Each row is a point on a landscape with many peaks, with its height.
From any point a climber steps to the highest of the 2 points nearest to it. It stops when none of these is higher. Distance is the straight distance between rows; heights are no part of it.
kir (h 34.1): [ -8  38 -43  -9   5   2 -19  44   0 -13  37  -8 -31  41   4  17  24 -40
 -27  28 -12   7 -22   7  21  33  10  -6 -13  -8]
liber (h 25.6): [ 21  11  14 -28 -12  36  14  16   1  31  -4   9 -21  25  18 -11  62 -21
   9  13  -2 -15 -34  -4  15  34 -31  47  18  -9]
kof (h 24.5): [  3  27  23 -12   2  17  -2  -2  17  13   7  27  19  12   3 -23  25  -9
   2 -19  -1 -56 -18  25  28  17 -24  13  14   4]
gebon (h 61.9): [-15  -3 -16  -6 -19  23 -23  25   2  27  34  40   4 -14  16  18   8  -2
  24 -33 -10  -7  -5  10  -8  -1  38 -25   1 -40]
div (h 37.9): [ 11  27 -23  -3  13 -27 -12  -4  31 -30  24 -23  -3  -2  12 -14   5 -23
 -21  -6 -34  22 -17  15  13  -8  -2   1 -18   7]
sovi (h 21.6): [-21   9  57 -13  -1   8  32   6 -16 -23 -25   2  17  19 -14 -10  -7  40
  24  15 -10  16  15   3   7 -28  -8  -4  17  14]
tika (h 32.5): [  4 -30 -31   3 -14   5 -11  15   5   9 -24  10 -43 -14  23  23 -13 -23
 -43  12  15  -6   6   0 -39  -4  -5 -11  -5 -10]
gaka (h 44.8): [ 35  13  20  25  50 -34 -14 -44 -16 -42 -15 -27  28   1 -26 -17 -17   6
   2  -2  17 -10  18  -6  15   0   5   1  -3  25]
Palo (h 55.2): [ 32   6  -5  33  21   0 -18 -25  -5  -4 -24   6  -6  -9  -4  20 -10 -12
 -27   0  51 -39   6  19  11  31 -20  11  19  13]
Nufi (h 30.0): [ -3 -44 -27  25   0 -22  -4  15  11   8   0  -8 -14 -28  24  -8 -27   3
 -27   5  21  27  11  10 -33 -10   0 -29  -7 -13]
giz (h 40.7): [ 15   0  31   0   4 -19  21  30 -13   1 -14 -33  -4  -2   9 -25 -14  29
  -5  32 -13  12  35  -3   3 -16 -32  11  -3  -9]
Ton (h 50.0): [-19 -11  15   6  -4   8  -2 -25   1   5  -2  27  10 -10   5  14 -10  16
  20  -7   0  19  -3  18   2 -67  16  -4  -7   8]
redes (h 28.6): [-57  -7 -12  34   6 -11  12   1   7  23   7 -10 -14  24 -21  10  -4   7
 -27  27   1  43   3  33  -5   1 -21  -7 -12  30]
Koro (h 2.9): [  5   7  17   8   3  21  -1  -7  19   0 -13   4   7  29  28  12 -25 -20
 -34   2 -10   8 -26  32 -24  48   1 -24   6   7]
guk (h 4.6): [-11  23  65  23  34 -13  18 -20 -11   1 -13  -3  23  25  10  -4 -49 -14
 -24  20  16  28 -23  38  -4  -5 -19 -40  15  33]
mogo (h 79.7): [  2  10 -41   2   2  -6  10   5 -31  15  34   5   8 -31  -6  14 -22  -6
   8   7  25 -25   3 -12  28  -6 -11 -23  22   9]
datel (h 29.1): [ -4 -21  -9  -2   2   3   9 -13   5  20 -25  -7  -4   7 -28  11  13  22
 -12  19   4 -40   9  -4  -2  33 -39  46  -3  23]
Dez (h 40.0): [ -3 -39   7  17 -25   2  27   3  15 -13   5 -18  18 -24  32 -15 -32   9
  16 -29  18  57 -24  -8 -30  15  14 -47  18 -25]
lok (h 29.0): [-22 -35   1  20 -37   3  37 -19  18  11 -27 -17  -5 -16 -22   6  -5  35
  11   2  24  12  12 -12   5 -14 -35  -5  10  14]
rup (h 15.5): [-43 -13 -16  48   4 -25  -6 -18  -2  18  23  -1  26  -4 -28 -17   0  16
  20 -21   4  39  22   0 -11   9  11  -7  -2   7]
tadum (h 14.3): [-70  -8 -26  27  14 -28 -13  15  -7   4  17   0   7   5 -26 -24  -8 -14
 -14  -3  -9  41  29  10 -42   7   6 -22  -9  11]
sov (h 17.3): [-25 -22   0 -24  -8 -10   6  33 -26  -8 -18   4 -14  12 -28   4   3  32
   9  22   6 -14  48 -48   1  -3   9   9   7  -1]
Zuvoz (h 46.7): [-30 -11  -6 -19 -17 -14   8  16  41 -25 -13  -2 -20   6 -26  13  14  48
 -26  22   1 -18   8   9  34 -20 -31  25  -9  18]
Rimud (h 5.6): [ -6  14  40  23  24 -26   8  -4  20 -13  10 -11  33   4  19 -37 -34  -2
 -15  -9   3  29 -15  47  -3   0 -26 -40  15   6]
duge (h 52.8): [  7  19  13  22  36  -3  -9 -25 -18  33  -1  16  18  19   5   8 -11 -37
 -17  10  28 -34 -13  18  12  29 -21  -4  12  34]
dar (h 23.9): [-15  -1  40  -7 -17   5  34  -3   2 -13 -19 -20  32  -5 -14 -32 -10  32
  29 -14  -8   8  15 -11 -14   8 -21  -9  19   2]
lapo (h 2.2): [ 11 -38 -27  32 -12 -21 -31   4  17  14 -17 -14 -25 -16  -5  -2  12  10
 -15 -11  21   0  42 -19 -10   2   8  32 -27 -17]
Rodo (h 68.4): [-58 -25 -43 -23 -48 -13  24  50  21  15  11   2 -11 -31 -19 -29   4  15
 -13 -10   0  -9  15 -22   2  -6 -15 -32 -12 -12]
nado (h 50.8): [-51  36   2  -9  13   3  -8  15 -13  17  32  15  21  36  -6 -27   0 -57
  -5 -19 -12  -3 -27  12   3  37   6 -36   7  17]
bipe (h 39.6): [ 25 -11  28 -24  -5  25  35 -18 -28  21 -34 -13  20 -20 -13 -18   5  19
  42   1   0 -32  14 -21 -18  -5 -23  27   9   5]
gom (h 53.6): [  2 -21 -12   1  11 -15   0  -8 -35 -10  -5  15  17 -30 -28   7 -34  35
  24  -5  34 -35  44 -31 -11 -12  18 -15  13  -1]
Sedir (h 20.5): [-17 -11  -9 -17 -20  -7  -9  26  -5  -8   0   7  -4   4 -43  -9  21  29
  16 -19  16 -38  34 -32   1  31  10  27   9  -7]
bika (h 27.3): [-56   9 -16 -17   9   5  14  37 -10  23  24  24 -10  24 -24  11  17   8
 -11  35   7 -19  -4  14  18  15 -28  -1  12  21]
Migo (h 25.1): [-21 -31 -27  36   4 -18 -18 -13 -11 -15 -13 -23 -15   6 -32  15  -7   8
 -24   4  22  31  25 -20 -12  25  20   3  -3  14]
Bav (h 18.6): [ -2 -16  19  22  12   4 -11 -13  -6  27 -11   0  10  18  -8  -4  20  38
  29  10 -25  13  32   1   0 -15  11  44 -24  -1]
natar (h 47.4): [ 13   8   4 -19   5  13  11 -26 -44  21   5  15  26 -38  -2 -14  -9 -29
  37 -22   1 -24  -1 -20 -22 -29   8   5   5   3]
Kanos (h 22.4): [  0  36  23   1  24  -8 -24  23  25 -21   1  20 -19  45  -1   2  27  -1
 -30  24  -8  -3  -2  48  25  -4 -19  26  -9   6]
num (h 34.7): [ 35 -16  -2  13   0  20  -4 -15  -2  -3 -28  19 -21 -10  35  44 -27 -11
 -31  14  25   1 -10   9 -25  -7  12 -16   9  -8]
fozek (h 14.7): [  9 -31 -10  10 -23 -15  -5  25 -12   8  20   7  10 -25   3   5 -19  52
  39 -19  12  13  34 -52   1 -20  49 -17  -8 -45]
tulus (h 53.4): [-32  31  12   1   2  -2 -16  -9   3 -18   4   9  -2  40 -18 -20  21 -55
  -5 -31  14   4 -23  16  18  17   3  -1  12  23]
Tana (h 13.0): [-30 -15 -19   7  37 -20 -33   8 -15   4   8  10   6   4 -13   5 -10  -4
 -17   5 -24   6  37  -1 -46   3  29  -1 -13   6]
ved (h 30.3): [-48  38 -35 -19   2  12   2  47  -9  -4  45  12 -10  33 -19   8  20 -24
  -9  15   8 -20 -33  12  41  39  -5 -23  13   9]
tud (h 17.5): [ 71  40  11  -9  13  12  -2 -38 -20 -12 -16   2   6  17  11   8  13 -25
  31  -3   1 -30 -18 -28  26  15  18  19  -4  -2]
voda (h 73.4): [ 42  10   8  -4  -1  21  21 -37  -1   3  -5 -13  13  -7  24  30 -14   7
  19  16 -14  12 -32  -6  20 -30   4   3  -8  11]
kimin (h 58.3): [-27  -6 -50  12 -16   1   1 -16  15  21  44  12  -4 -32  -3   6   6 -21
  13 -19   2  14 -31  14  15 -34   6 -26  -6   6]
laz (h 37.8): [-20 -19   3  27 -32  15  45  -7   3  29   4 -18  21 -34  26 -15 -22   3
  26  -6  10  61 -21   7 -21 -18 -19 -33   3  -8]
vopa (h 28.5): [ 14   2  24 -24 -34  31  22  53 -13  22 -13   2 -33   3  21 -24  40  -7
  11  12  12  -5  -3  -9  28  -3 -30  27  25 -25]
zegak (h 46.8): [ 40   9  21  -1  -7  20 -18  -8  -5 -16  -5  29   7 -21  40   6  -5 -13
  19 -20  14  -1 -10   9  -6 -42  36  -3  -1 -29]
funu (h 20.9): [ 28 -12  26  28  27  -6 -11 -44  -1  -6 -37 -29   4  12 -12   1   7  20
   2  19 -16  14  21   7 -12  -2   4  39 -24   8]
Gugeb (h 57.2): [-41   5  12 -13 -38  19  26  12  -1   7  11  27  -7  -2 -24 -10  32  14
  36 -12   9  11 -10   1  43 -36 -14   0  23   6]
Mazif (h 52.7): [ 12  -2  17 -20  -6 -18   1  -2  58 -41 -27 -20 -16   0 -11   5   6  41
 -29  14 -27 -17   4  24   2 -12 -37  28 -21   3]
Mim (h 55.4): [ 32  19   9  -7  16   5 -17 -22 -10  -6 -19   8  15  -1 -15 -24  21 -17
  13 -30   0 -54  15  -5 -12  26   4  37   0  -2]
kom (h 26.9): [-10  -2  13  36   6  -9  -1 -14   9  16  -5 -20 -22  29  -7  12  13   7
 -12  23  -9  48   0  32  20 -18 -19  27 -20  19]
dut (h 8.3): [ -9   7  13  20  27   4  15 -23 -11  40  22  22  48 -14  27   0 -36   4
  10   2  -4  -8  -8  22  -9   2  -2 -29   0  10]
rol (h 59.4): [-26 -19 -45 -22 -33  -5  -1  51  47  -1   6   5 -26 -22   5 -10   0   8
 -47   2  -1 -30   3   9 -10   5 -12 -19 -18 -17]
Tida (h 79.6): [ 36   6  -6  -1 -20  21  26   3 -24  25   6 -15  -6 -24  26  16  -1  11
  26  14   6   8  -6 -17  34 -30  -9  16   2 -10]
padoz (h 45.1): [ -6 -45   2   5 -17   4   4  12  49   8 -13 -12 -11   3  32  -4  -8  25
 -25  -3 -34  30   1  21 -47   9   2  -5 -24 -19]
nek (h 7.0): [-12  15  40  10  30 -15  14 -27  11  -1  18  23  65   0  24 -27 -43   0
   8 -17  -5  -2 -27  15   8 -13   1 -52   5  18]
ribu (h 20.3): [ 19   1  31  26  -2   1 -23   5  25 -20 -35  12 -34  25   4  11  25  17
 -18  11  16   2  19  36  23 -14 -12  35  -3  -4]
zuzik (h 23.1): [  8 -22  -5  17  17 -11 -24 -29 -19 -17 -24 -14 -11   3 -29  21   2  15
   6   8   1  13  31 -24  -9  -7  38  25 -13   9]
Gif (h 44.6): [-11  13   8  -8 -15   0 -10  28  28 -43 -18 -23 -31  24 -13 -11  19 -19
 -36  -5   6   9  -5  15   0  26 -27  21  -2   2]
foso (h 41.4): [  2  22  -6 -11 -15   1 -20  32  19 -52  -4  -8 -26  37  -7   4  30   1
 -14  -1 -12   7   8 -13  22  27  14  30  -3 -12]
konoz (h 18.8): [-13  -7  27 -23  11   9   6   6 -39  -5 -14  18  13   9 -25  -8   6  34
  42  11  -7 -17  44 -18   0 -32  15  18   1   0]
kati (h 47.8): [ 22  27  24   9  41 -14  -1 -25 -20  -9  10  -7  43  20  -3  -5 -14  15
  17  18 -11 -11   6  -5  32  -1   9  -3  -5  18]
feno (h 25.0): [-54  12   4 -24  26  -7   1  13 -14   1   7  26   9  34 -51  -1  35  13
   5  17  28 -42   2  -3  25  28 -31  31  20  33]
gisu (h 9.6): [ 19 -11 -19  18  34   7 -17 -13  -9  40  16  28  25 -14  35  36 -27   3
  -5  16  -6 -19   9  16 -25   2  19 -14 -12 -10]
dokuf (h 66.9): [ 12   9 -25 -22  -8  20 -19  26   6  19  25  27   4  -8  16   6  15   1
   5 -19 -32 -36   7 -11 -12  35  26   2  -6 -40]
Bobuv (h 61.7): [-46  12   3 -19 -21  24  15 -14 -13  18  25  20   1  18 -22   6  28 -13
  40 -14 -15  31 -37 -10  27 -24  17  -7  11  17]
nere (h 40.5): [ 10  -8 -29  30  -3  -2 -23   1  -2 -15  24  -1 -10   1  19   6 -21 -38
 -13 -23  34  32 -18   1 -14  37  42 -39  12 -19]
Zuna (h 50.4): [ 28  19  20   3  22  10   5 -34 -29  25  -8   4  21 -10  17 -11 -14 -49
   7  -7  16 -29 -17   1  -5  -5 -15  -3   9  18]
pupab (h 45.2): [  5 -22  11  12 -37   5  -9  16  28 -29 -16  -9 -24   2  17   1   1  10
  -7 -17  13  45   2  -1   6 -20  21 -14   2 -23]
tiso (h 21.3): [ 14 -15  11   7 -28  33  11 -11 -10  10 -26 -17 -33  32 -10  26  31   0
  22  15  25  18 -11 -22  25  23  -7  41  16   4]
nak (h 50.5): [ -7  43 -17 -44  30  -4 -10  15 -21   8  30  20  -7  25 -13  11  40 -40
  -2  26 -14 -35 -29 -14  29   9 -12  14   2  20]
Dom (h 45.6): [-19  33 -26 -35   6 -12  21   6  -4   8  34 -15   1  -2 -21 -15  27 -22
   2  11 -33  -6 -27 -10  32  -2 -25  15   2  25]
Bev (h 85.6): [ 14 -12 -33 -27 -28 -10  10  32  -4  -7   2 -22 -22 -40   7 -16  -6   2
 -10  -1  -4 -16  15 -37   2 -11  -7  -6   2 -18]
zutu (h 33.6): [-18   9   3 -31  27 -17  23   2 -18  -3  -5 -10   6   5 -27  -3   0  27
  -1  41 -26 -14  17 -11   6 -22 -25  14  -1  30]
luse (h 29.6): [ 30   1 -10  19  -6   6  -9 -48  33  10  10   8  24 -19   5   1  -3  12
  21 -29   3 -26 -18  12  21   0   8   8  -2   6]
Pibep (h 56.2): [-50  12   8 -21 -11   6  -5  26  -6  -3  -2  17  -6   7 -26 -33  24 -34
  -1 -26  16 -15  -2  15  -4  11 -18  16  22  10]
gani (h 19.3): [ 49   6  13   8 -12  15   5 -29 -26 -13 -25 -30  -7  -2  -8   3  10 -17
  27  -5  23   5  -6 -26  20   2  -2  27  14   2]
vug (h 54.1): [ 22  49  14  -2  47 -25 -35 -30 -21 -23  13  19  16  34 -14   4   6 -44
   8  -2  -6 -27 -12 -18  36 -17  31  -2 -13  21]
bok (h 36.3): [ 15  16  31 -13  -2  14  36 -19 -36  25  -4 -30  28 -10  -6 -35  10  -2
  52  -3 -24   9  -3 -25  -5 -18 -24  30  -1   6]
Fuz (h 30.6): [-27   7 -13  12  29 -25  13  -5  -5  -1  14  -7  12  10 -18  12 -24  22
 -16  34 -19  11  17  11   3  -1  -7 -13  -4  31]
fulu (h 58.0): [ 19   9  45 -19  19  -4   8   0  21 -21 -32 -10  -6  27   8  13 -11  31
 -24  33 -40   1   5  24 -13  -6  -9  13 -14   6]
sif (h 33.5): [ 17  -2  40  -4  -1  17  37 -16 -21  20  -7 -24  51 -23  25 -18 -20  30
  39   2 -33  27   0 -11 -26 -31   2  14 -18  -8]
zogim (h 63.7): [ 32  10   5 -28  -4   9   9  24  22  -9 -22  -8 -34  19  23  20   3  14
 -41  43 -32 -13  -3   5  -4  14 -22  17  -8  -8]
mip (h 62.1): [ 49   8 -18  -9   0   9  -3  20 -17   7  16  -6   6 -11  35  13 -14  10
   2  11 -15 -19  13 -23  -2  24  25  -4   3 -34]
Zuvo (h 47.7): [-48  15 -19 -19  -9  11  13  27  12  10  32   8   6   6  -3 -18   3 -19
 -17  -9 -25  -7 -24  29 -11  30  -5 -35   0   2]
vekit (h 58.4): [  4 -18  12  25  20  -5  -6 -25 -14 -11 -29  13  12  -6 -29   9 -18  33
  -4   2  44 -44  38   9  -2  10  -8   5  15  15]
kodon (h 3.8): [  7  15  53  -1  10  17   8   0   1  -2 -23  18   7  23  28  17 -35  -6
 -22  11  12   4 -21  41  -4   0 -10 -30  19  14]
nevo (h 11.3): [  0  -5 -27  -4  35  -5 -37   9 -11  11  19  19  -4  11   7  55  -8   9
 -18  30 -29 -13  22  -3 -19   5  30  -9 -21 -10]
kiz (h 42.4): [ 19 -22  -8  18  18 -11 -35   3 -14 -23   7  19   3 -16  21  11 -30  -9
   1 -26  28  12   6 -10 -30  13  50 -24  12 -34]
varov (h 58.1): [ 17  37 -10 -21  23 -17 -15 -21  -9 -36   9   6   5  -2 -17   6   5 -16
   3   3  -5 -26  -7  -4  38 -39   6   0   3  21]
niki (h 43.8): [ 25  -4  15 -47 -11  34  29  -4 -34  17 -18   5   1 -34  12   3  -4 -14
  19  10 -11 -22 -11 -17 -23 -36  -9   8   7  -2]
gadof (h 26.6): [ -9  12  -4 -31   8   4  15  -7  22   5 -14 -10 -13  18 -22  10  16  -2
 -33  30  -3 -38 -30  11   3  33 -56  40  -2  32]
dape (h 36.8): [ 13  12  -7 -10 -14  37   7   3  -7   1 -13  22 -36  24  30  46  -7 -33
 -23  22   6  16 -30  16  -6   1  12 -25  12   2]
bos (h 9.1): [ 37  -1  -2 -24 -21  23 -17  10 -11   7  -3  33 -13 -10  -4  10  30  19
  38 -15  -4 -42  18 -31   6  -8  32  30   1 -36]
Zor (h 4.1): [ 24 -21 -17  16 -29   8 -15 -21  21  21 -19  -6 -15 -11 -12  -6  30   1
  11 -25   8 -22  12 -11  -6  24  -4  49  -9 -11]
Kifa (h 46.9): [ 13   1  23  30  -5  -9 -21  -2  31 -32 -28 -29 -16   9   3 -12   5 -27
 -34 -21  16  24  -8  33 -19  31 -17   4   7  -7]
Baset (h 37.5): [-28 -12  -3 -39   6  -3  22  16  11  18   4   1  -3  -9  -6   1  -3  33
 -18  31 -52 -11  10   2 -21 -14 -15   4 -16  12]
lar (h 17.4): [-14 -27 -19   3 -32  -1 -10  26  13  11   9   0  -3   1  -6  -7   2  33
  14 -25  -5   5  29 -28  -4  18  32  -1  -6 -27]
bimeb (h 23.3): [  0  -2  15  -4 -37  46  21  -8  -2  31 -12 -13 -14  10   8  -1  28 -26
  21  -9   4  13 -32   3   7  21 -22  18  19   1]
Zovo (h 26.7): [  4 -34   4  57  24 -23 -20 -32  -4 -13 -11 -31   0  -8  -2  -9 -13 -11
 -18 -12  23  60   6   5 -26  28  13  -6  -1   4]
Fug (h 0.5): [ -1 -14  -9  12  10 -20 -34  -9   0 -11 -30 -12 -26 -10 -26 -12  21 -21
 -27  -5  18 -15  29   0 -28  -4 -19  48 -18   9]
Vil (h 53.7): [  1 -10 -28   1 -10  -8 -22 -13  26   5  15  15 -12 -33  14  -6  16 -25
  -5 -32 -10   3  -8  22 -15 -33   8   3 -14 -12]
Kovep (h 68.6): [ 43 -14   0  14  -3  -9 -15  34 -11 -14 -13 -20 -11 -13  30 -15 -17   1
 -19   3  15  -9  43 -21 -15  20   6   6   7 -38]
Tus (h 49.9): [ 23 -20   7   6  -4   5  -2 -29  25  -5  -6  13  11 -36  40   0  -7   1
  11 -26   6  20 -24  23 -18 -47   6  -5  -9 -11]
zefu (h 73.6): [ -6   9 -32  15   5 -18 -10  45 -21   9  22   4 -15 -17   0  -5 -10 -10
 -23  15  39 -26  28  14  24  -7 -25 -14  17  -3]
rano (h 41.5): [-17 -15 -21 -16   3  -4 -19  39 -15 -11  24  28   6 -16  18  -3 -32 -16
 -11 -24   6  -5   9   2 -52  19  37 -52  20 -30]
gazir (h 51.9): [  0  14  30 -19  -8   7 -11 -18  13 -34 -31  -9   7  17 -26 -28  17 -22
   8 -41  -3 -20  -8   1 -13  30  -7  27  12   7]
daka (h 65.9): [-27  16 -12 -24 -15  20  -7 -12 -11  25  22  17   1  30 -27   1  34 -37
  31 -29 -14  -2 -35 -20   8  30  24  15   9  14]
Zalu (h 0.6): [ -1  -9 -18  21 -26  15  15  -1  27  29  10 -24  -8  -5  24  -5  -3 -16
 -16  -4  -3  22 -27  32  -5  25 -24 -14   0  -4]
kasi (h 44.5): [ 20   1  23  34  27 -18  21 -12 -25   8   2 -34  39  -1   7 -18 -29  38
  11  24  -6  16  32  -5   1   5 -10   3  -4   6]
fup (h 50.9): [ 36  34  17  16  43 -21 -19 -43 -11 -13  24   6  46  25   5   6 -22 -10
  25   0 -11 -22 -26 -27  42 -12  47 -22 -22  16]
vap (h 36.1): [-16 -28   0   9  -2 -25  34  15 -12  24 -24 -31 -10  -1 -19  -4  -7  52
  -8  47 -10  15  50 -33   0  -5 -38  17 -14  12]
zisap (h 63.5): [ 57  -9  17  33  15 -14 -19  -3 -11 -50 -36 -26 -17 -10  19  -6 -15 -17
 -24  -6  39  19  19  -9 -15  20  13  -4  15 -22]
tarak (h 86.8): [ 14   2 -22  16 -16   2  39   0 -21  19  24 -17  12 -44  22   5 -31   9
  21   9  24  21  -9 -13  25 -27 -13 -32  13   0]
begen (h 38.8): [ 12  17  -9  37  -2  12 -20 -12   2 -11  -1   6 -22  19  23  28  -7 -48
 -19  -3  29  34 -30  24  16   2  21 -28   8  -2]
Vupob (h 42.3): [-25 -27  -1  22 -36  -3   5  19   4 -10  10 -16   0  -2  15 -19 -13   4
  24 -31  10  72   6 -16 -18 -12  38 -27   1 -25]
non (h 12.1): [ 34  -9 -10 -12 -10   1 -26  30 -21   7  22  28  -2 -31   6  18  -1  37
  42 -20  13 -36  35 -36   3 -29  49  -6  -6 -55]
nonu (h 41.6): [-24  30  -8 -27  11 -24  18   6  16 -10  26 -14  -3 -12 -10 -24   5 -11
 -20   8 -34  10 -17  28  21 -34 -36  -6  -7  22]
Fov (h 48.4): [-27 -21 -17   2 -10 -10  -3  42  48  -1  -4 -17 -18  16  14  -7 -11  18
 -56  20 -21  11  -1  37 -41  39 -12 -12 -30 -11]
Marit (h 31.7): [ -2 -16  35 -27 -51  32  42  39 -12  32 -22 -10 -21 -13  21 -16  12   6
  16  11  -2  18  -1 -14  10 -28 -31  -3   7 -18]
Nugus (h 44.4): [ 40  15  20  14   8  12 -35  10 -36 -14   8  34  12  -2  23  13 -16 -14
  26 -27  32  -8  11  -8 -11  -3  55  -9  13 -38]
tik (h 68.2): [ 38   8 -20   7  30 -14   1 -53 -10 -21   1 -29   7  -6   1  34 -24  -5
  -7  22 -11  18 -21 -20  18 -17  13  -3 -14  27]
nerif (h 49.2): [  4 -11  41  21   1   0 -13 -33  10 -25 -45 -21  15  12 -21 -12  -3  -7
  -4 -31  24   0   5  15 -19  38  -6   4  16  10]
savub (h 44.0): [ -1 -18  18   1  20 -24  14 -12 -29 -45 -26 -21   3 -18 -19   2 -38  22
  -3  18  19  26  24 -22 -13 -43   8 -26   8  12]
duru (h 57.8): [-36 -24  -7 -14 -12  13  -7  21   9  16  17  37  -1 -26  30   1  -5  -2
   5 -19 -10  17  -5  23 -32 -52  28 -38 -14 -23]
Duku (h 53.1): [-30 -10 -43 -13 -11  -6 -20  36  39 -12  19  -2 -15   9  -1  14   3  16
 -30   9 -25  -8   7   1 -14  27  15  -1 -29 -15]
difi (h 16.7): [-35  -1  15  42  15  -7 -12 -18 -15  22  19  22  32  11 -21  -8   4  36
  46 -13  -3  22  35   6   6 -23  17  15 -12  -1]
zezur (h 1.8): [-21 -14 -23  22 -17  11  10  -5  37   5  18  -8  10  22  25   2 -19   0
 -18  -7  -2  32 -41  38  -7  49   8 -49  -2  -1]
gavem (h 63.2): [  4  14 -34  -3  10 -13  -6 -44   1  -4  30   2   9 -15  -5  24  -5 -29
   6 -11  -5   3 -37  -9  24 -32  17 -12  -8  28]
Gakab (h 32.4): [ 33  -8  -5   8  -5  -7   1 -50  46  -9 -10 -28  12 -17   6  -3   7   5
   3 -18 -25   1 -26   8  -3  14 -14  19 -11   5]
zavo (h 41.8): [ 26   2  32   2  20 -24  11 -34 -23 -53 -27 -53   3 -13 -27  -5 -19 -11
   1  11  10  26   4 -16   4 -19 -17  -9  13  25]
mul (h 41.7): [ -2 -15   9 -16   0   9  24   9   6  35  -6 -21  10 -15  25 -13 -19   6
 -14  11 -48   8   4   7 -51  16 -10  -2  -9  -7]
tal (h 49.1): [ -3 -10  17  -3 -32  13   8  24  38  -9  -8   5 -32   7  29  11   3  29
  -9  12  -9  31  -9  24  28 -49  -2  -9  -9 -16]
zuzif (h 60.6): [-57   1 -31 -21 -35  -5  -8  42   5  -7  24  15 -23 -12 -32 -16  23  -9
  -4 -29  10 -12   7  -7   9   1   3  -9   4  -9]
samok (h 32.2): [ -9 -28  -5  17 -14 -13  16  -4  23  28 -14 -30 -12 -11 -18  -3   9  34
 -10  17  -4   2  19   1   0   0 -49  32 -14  11]
gudov (h 44.2): [-29 -14 -17  -4  -2   7  18  17  -4  15  17   9  20 -13  11  -4 -33   3
 -10  -7  -5   3   1   9 -35  20   6 -53  15  -5]
logif (h 24.6): [  3  27  32   8  40  -5  -9  -9  -6   7   6   8  -5  47   1  15  20   5
   1  43 -21  12  -4  27  32 -25  -3  30 -18  23]
Zis (h 59.3): [ 53  -5   5   9  31   1 -13 -50 -26  -2 -33  -5  21 -15 -25 -10  -9   1
  24 -13  19 -43  23 -15 -28  17  21  25  -7   6]
gir (h 27.0): [ 17  10  -3  -4  -4  18  -5  -6  10  16  17  37  17 -30  16   0  -2   3
   9 -27  14 -51 -13  24  18 -11  -1 -12  18  -7]
Loku (h 26.4): [-48 -10  14  31 -28  -3  37 -34  21 -11 -16 -17  26  -4 -31 -13  -2  23
  24 -25  12  37  -2  -4  -8   9 -31 -19  21  21]
nem (h 35.1): [ 22  26  19  -1  22 -17 -10 -40  22 -11  -4 -28  23   9   5 -20   4 -31
  -4 -11 -33   8 -24   9   2   2 -12  16 -15  21]
sev (h 37.7): [  0  31 -40 -10  -2  -6 -35  19   6 -36  27  10 -29  28 -10  36  25 -25
 -13   0 -13   1  -2 -19  12  20  40   6  -9 -21]
gel (h 28.2): [  2 -49 -20  37  38 -28 -30 -15  10  -9  12   5  -5 -22  30  -2 -16 -10
 -20  -9  14  54  -6  13 -47  -5  23 -18 -14  -8]
Kelo (h 61.4): [ -1  30  -5 -46   7  18  -7  12 -27  24  31  20   4  49 -19   8  51 -40
  28  -1 -18 -24 -42 -46  20  56  27  20  12   0]
zikep (h 24.3): [ -8  39  11 -37  11   9  10  -5  26   4  -1  13   2  18  -9 -18  37 -34
 -24   4   1 -52 -50  21  23  26 -56  31   4  24]
bon (h 6.4): [ 60  -7 -17   6 -34   6 -21 -13  15  -8 -15   7 -26 -20  14   8  27  -2
  16 -29   6 -14  15 -25  -3  -9  28  35 -17 -39]
Fale (h 56.1): [ 10  51 -20 -43  23   5 -22  10 -31  23  46  43  -9  32  -9  38  52 -48
  27   6  -7 -37 -50 -39  43  17  21   0   3  -9]
Lodo (h 22.9): [-37   3 -12 -12   7  -2  -2  -4 -20   4  18  22  11  16 -44  14   9  21
  26 -10   8 -25  13 -18  16  15   8   9  14  14]
Kadi (h 48.5): [ 19 -21 -14 -21  21 -25  -5  -3 -20 -58  -5   1  11 -29 -11  -2 -45  22
   0  -7  17  -9  27 -33 -20 -21  30 -31  17  -4]
gitor (h 35.2): [-20 -18   9   6 -50  15  49  36   6  45  -3 -11 -15 -31  28 -28 -11   0
   0  -1  10  32 -11  18  -5 -25 -45 -36   6 -18]
zapop (h 72.2): [ 32  -9 -20 -33 -27  -9  13  47  26 -14 -20 -20 -41 -12  28   8  -3  13
 -44  31 -20  -7  10 -23   1  -5 -17  -7 -17 -27]
kufa (h 53.8): [-27  -6  10 -25 -24  25   5  20  -7   6   7  29 -22  -4  12  22   8  -3
   9  12 -16  25  -7   9   6 -65  21 -12  -4 -10]
Beni (h 74.2): [ 17  14 -31 -30 -23   8  -5  18  22 -13  13   0 -16 -22   8  -9  24  -9
 -10 -14 -21 -27  -5 -13   8  12   4  15  -3 -21]

For each start below, name the point where the climber stops.
Zor | Zis
gani | Bev
gir | daka
Kanos | Rodo
ribu | Rodo
ved | Zis

Call two points neighbours if one is among the 2 nearest of the other. Go from one point of each pair to the other, from neighbour to neighbour, staying as high as possible. Name the lowest point that can't be avoided.
daka / Zis | Kifa
Kovep / Rodo | rano
Bev / Kovep | mip
Bev / daka | kufa

For each start below, name every point that the climber comes to, in order.
kof | gir luse Gakab nem div nonu Dom nak Fale Kelo daka
sov | Sedir Lodo feno bika ved kir sev foso Gif Kifa nerif gazir Mim Zis
lapo | Zor bon bos non fozek lar Sedir Lodo feno bika ved kir sev foso Gif Kifa nerif gazir Mim Zis
